Points, in no order, along strands that fork, close into loops and pass close to each other.
Points whose rows are less than 84.5 apart are linked; no others are. Some points are linked to none.
z89: [ 34  10  33  17   1  50   4  -1 -13   7  12  16 -34   0 -13   7 -35  -4
   2   9]
z232: [ 35   4  70  -6  -4  59   8  48 -36  17   2 -36 -12  28  28  21 -65   5
  57  -8]
z841: [ 34   2  46  22  36   8  13  28 -23  53 -19 -37 -50 -14  56  13 -96 -24
  52 -18]
z810: [ 22 -18   5  -6 -26  34  -3 -11  17   0  10 -26  15  28 -30  29 -33  -7
  19 -18]
z384: [  4  16  10  -6  30  38   1  -5 -13  -6 -19  16  32  17   1  22 -34 -27
   9 -43]
z903: [  9  34   9  -9  31  10 -35 -45 -22  24 -27 -47  24 -28 -24 -22 -18  20
  -7  33]
z987: [-15  23 -53  24  15 -40  27  37  24  18   7  31 -24 -25  17  47  23 -37
 -44 -38]
z381: [-17  18  -8  36  19 -28  29  55  28  26   3  44 -36 -53  20  43   8 -42
 -16 -12]
z827: [  0  55  13 -18  65  16  -4 -62 -14  25 -44 -18  31 -18 -28 -12   4   2
 -27  32]
z432: [-20 -41 -56  51   6 -45  -3  28  34  11 -13 -53 -87 -57  39 -28  15  -7
  29  63]
z964: [-20   4  -9  12  -7  -9   7  -6  23  10  -5  23  -4  21 -15  31 -12 -31
 -15  -5]
z610: [-51  24 -30  28   2 -34 -29   7   2 -24 -24  -1 -44 -17  18 -19  26  -9
 -15  27]
z318: [-27   1 -68  -8  -9 -43  -7   0  20   6  27  41 -27 -15   7 -38  34   3
 -31 -11]
z550: [ 21 -13   2  -7  -9  45 -19 -26 -46 -32   5 -36  36  36 -24 -26   2  25
  -1  32]
z882: [ 10   5  -6  55  -6 -22  18  28  46  35 -24 -28 -52 -32  34  12 -10   0
   0 -11]
z707: [-45  11 -52  15  35 -34 -10   9  44 -16 -18   2 -38 -47  38 -23  34 -25
 -24  28]
z709: [-18   2 -30   7 -32 -28  -6  -2  30  -9   4   5  11  28  15  23   8  -9
 -46 -23]
z218: [-17 -14 -15  41   4 -66   9  28  29   7   9  -1 -72 -41  16  -9   0 -18
 -41   9]
z797: [ 23 -26  74  -7  -5  44  13  24 -29 -38  20 -26  37  21 -11  -7   1  22
  37  -3]
z160: [ 20 -43   4  -7 -49 -18   8  48 -18 -38  49  15  -5  11  -4 -12  16   8
   4 -23]
z157: [  4  -3  13  -8  -2 -33 -25 -31 -13  22 -19 -54  20 -13 -22 -43  -4  32
 -12  46]
z309: [ 24 -46  23 -21  -9  47 -10 -11 -30 -41  25 -48  63  54 -14   6  -1  29
  24  42]
z972: [-20  46  26  13  47  35  -6  -9  -7  21 -31  18 -28 -47   3 -10 -21 -16
  12  11]
z146: [  7  55  -9 -44  55  23   2 -74 -25   3 -23 -14  55   0 -48 -11  30  16
 -32  -2]
z246: [ -4   7  17  20  11   8 -16 -14  -6  11 -30   7   5 -13 -11 -17  10  10
  19  22]
z404: [-22   4  -6 -70   5  37  -3 -52  -8 -65  -5  23  64  45 -13  11  58   2
 -30   5]
z811: [-22  25 -64 -31 -22 -29  14  22  13 -16  13  73   6  -9  -7  16  43 -18
 -20 -23]
z378: [-20   0 -15 -27 -20   5  -7  25   8 -49  19  34  32   2 -13   3  38  -5
  11 -44]
z487: [  1  15  22  32  -6 -24   2  29  13  23 -20 -26 -30 -16   4  14 -21   0
 -12 -17]
z569: [ 25 -25  34   1 -22  21 -14   1   5   6  21 -21   7  32 -27  -5 -27  11
  14  23]
z452: [ 20 -23  17 -32   9  41   1 -25   0 -38  29   8  50  36 -32  -8   9  13
  -6  -7]
z807: [-24  33   5 -18   1   8   1 -26   5   0 -13  30  24  22 -20  36  15 -17
 -14  -4]
z975: [ 11 -15  21  43 -11 -31  11  16  21  43 -17 -46 -58 -30  20  -4  -6  17
  33  25]
z875: [ 32 -21   7   8 -35   5 -18 -15 -40 -22   2 -45   6  23 -17 -38   8  35
  22  27]
z293: [ 25  13  22  36  44 -17   4  16  33  55 -38 -17 -37 -45  26  -3 -38 -19
  27  28]
z720: [ 12 -21   4 -10 -30 -49 -15   1   7   0  10 -13  11  19  -7 -23   3  13
 -13   9]
z860: [-17  -6 -36 -57 -14   3  10 -13  24 -46  12  54  57  45  -6  45  50 -23
  -3 -23]
z43: [ 35 -14  44  38   5  20  29  15 -13  41 -13 -15 -26   0  36   9 -72  -1
  54 -31]
z512: [-14  11  -6 -67 -10  33 -12 -57 -23 -31  20  13  69  42 -13 -11  58  45
  -8  13]
z188: [ 36 -30  71  12 -11  29  24  27 -47   0  -7 -30  -4  25  19  21 -41   4
  72   5]
z450: [ 20 -39  22  19 -33 -12   7   6 -47  -8 -11 -46 -36   3  -3 -26  -1  19
  45  26]
z296: [  0   2 -32 -10  18 -40 -23 -23  15 -14 -17  18 -15 -24 -17 -53   7 -18
 -14   1]
z280: [ 12  16  18  -9   1  61 -15 -22   8  -4 -26 -19  37  26 -12  26 -39 -17
  10 -12]
z534: [ -7  23 -19 -50  14  33 -17 -75 -29 -28   0 -15  49  19 -38 -10  40  27
 -32   6]
z248: [ 23  17  26  30  47   1   7  32  25  58 -36 -21 -54 -36  54   7 -87 -22
  34  12]
z840: [-12 -12 -51  23 -16 -37   5  42  14  -1  23  15 -42 -25  12 -18  19  -9
 -32  -5]
z135: [-27   8  24   9   0   7  -8 -28 -34 -18   5 -20  17  13  -9 -10  23  37
 -34  35]
z970: [-23  17 -48 -42  -9 -21  25  -2  13 -29   1  69  31  12 -19  48  38 -34
  -8 -48]
z94: [-20 -12  -6 -22 -36   3 -22   2  -3 -40  25   9  17  47 -14  -6  10  23
 -23  24]
z851: [-27  31 -45   0  11 -41  16  23   3 -15  -9  61  -7 -23   5  32  34 -49
 -33 -36]
z407: [-47  29 -33  11   8 -35 -14  12   8 -23 -13  38 -21  -8   2   5  24 -32
 -34  -8]
z973: [ 14 -50   6  34 -38 -19  30  25 -14  13  51   4 -20  -2  15  24  -4   5
  19 -29]
z393: [ 17  15  25  21 -12  49 -12 -21 -24  28 -18 -28   1  -2  -9 -14   6  18
  30  22]
z694: [ -6  -7 -25 -57 -35  23 -11 -21  21 -22  30  -1  62  50  -6 -23  42  49
 -24   3]
z20: [ 25 -37  10  35 -15  15  35  45 -15  21  17  11 -13 -11  19  45 -37 -15
  27 -40]
z290: [  8  15  25  23  32 -10   4   0  28  51 -34 -32 -20 -24  11   0 -42 -20
  14 -24]
z258: [  2  -3 -17   7   6  38  25  -4  10 -20  11  17  31  21  -8  36  -4 -22
   8 -54]
z837: [ 18  17 -23  14  18   6  40  21  22  25  -1  60  -9   1  12  75 -38 -44
  -3 -55]
z655: [-17   3 -29 -40 -23 -28 -19 -25   5   9   8  27  22  -8 -10 -30  36  10
   1  -8]
z310: [-24  25  -1 -24  12 -10 -25 -50 -32   1   8  -9  40   9  -9 -33  36  57
 -40  46]
z75: [-23  -7 -47 -53 -50 -14 -26 -15   2   4  21 -11  32  41   4 -35  28  49
 -35   1]
z508: [-43  15 -37 -48 -14 -20 -29 -49 -15  -7  18  -7  40  25  13 -34  34  48
 -36  31]
z556: [-38 -13 -27  36  33 -54   0  40  41  -8 -14 -11 -61 -67  24 -19   4 -34
 -20  22]
z826: [ 11  14  75  -4  33  39   0  17 -26  10   6 -22   9  10 -15   6 -44  -6
  22  -9]
z324: [-29  22 -29  22  24  -9   0 -10  22  21 -30  35 -29 -47   4   9  -8 -39
   6  23]
z969: [ 27 -34  -4  10 -27  -1  15  17   1 -12  38  31   4  -1  -7  11  13  -8
  18 -35]
z125: [ 23 -27  11  49   9 -25  19  42   3  11  15  -3 -51 -27  17  21 -51 -26
   2   6]
z936: [ 52 -44  51  15 -33  -7  24  26 -40  -1   1 -40 -27  26   3  16  -8  21
  52   9]
z843: [-14 -35 -21  51  -8 -40  10   7  18  28  -7 -39 -71 -38  11 -10 -12  11
  20  50]
z511: [-10  -2 -25 -14 -38 -52 -18  -4  19 -18  30   2  -3  36  13 -22  15  12
 -41 -16]
z106: [  3  11 -23  22  -1  10  38  27  24  -3  13  44   8   5   4  59  18 -28
  -2 -63]
z122: [ 10   7  29 -18  23  35   3 -33  -8 -13  16  -1  26   4 -32 -18   3  -7
  -6 -20]
z884: [ -8  19   9  21  30 -13  -7  -9  16   8 -36   9 -26 -55  -3 -21   1 -12
  10  37]
z294: [  0  12 -10  29  -2   7  10  20  25  19 -10  19 -18  -7   6  51 -38 -45
   7 -24]
z42: [-10  -9 -24 -27 -25 -21 -10  48  -5 -35  39  26   5   7 -18 -29  32   6
  -4 -23]
z891: [-12   0 -52 -45 -34 -44  -3 -15  27  16  15  54   0  -1   7 -34  46  22
 -27   4]
z312: [ 21 -34  29 -19   1  69 -10 -24   5 -50  22  -9  70  52  -1  12   4  34
  13   2]
z3: [ 25  -9  63  -5  22  72   7   3 -29  -8   9 -40  37  26  -3  -3 -30  17
  27  -7]
z874: [  3 -25 -16   1  -8 -50 -12 -11  11   4   6 -18 -19 -23  -2 -50  -2  11
  -9  -9]
z496: [  7  -2  -4   5  -5 -34 -38  -6 -29  22 -17 -32 -10 -23   4 -59   9  35
  -3  69]
z895: [ 17 -12  20  32   6  41  17  30 -14  39  -3  18 -32  -8  42  40 -54  -4
  41 -34]
z705: [-11  16   7 -53   5  19 -15 -21   0 -22 -10  34  45  39 -26  15  31  -6
 -35  15]
z678: [ -2  27  57   3  30  45   3  19 -15  23 -23 -13 -12 -27   4  -2 -44 -10
  23  19]
z344: [ -3  -8  12 -33  -2  -6  -3 -40  -4  -6  -1  22  31  -3 -24 -22  30  21
 -13 -22]

A tip is a point with one link. Name the tips that can be reached along the links from each point below, in the order of the rows.
z43 -> z432, z378
z218 -> z232, z381, z860
z964 -> z569, z296, z135, z496
z678 -> z797, z393, z324

How many points has the smallest loop of links through each point below? Write - if it is on no loop.
z556 -> -
z678 -> -
z694 -> -
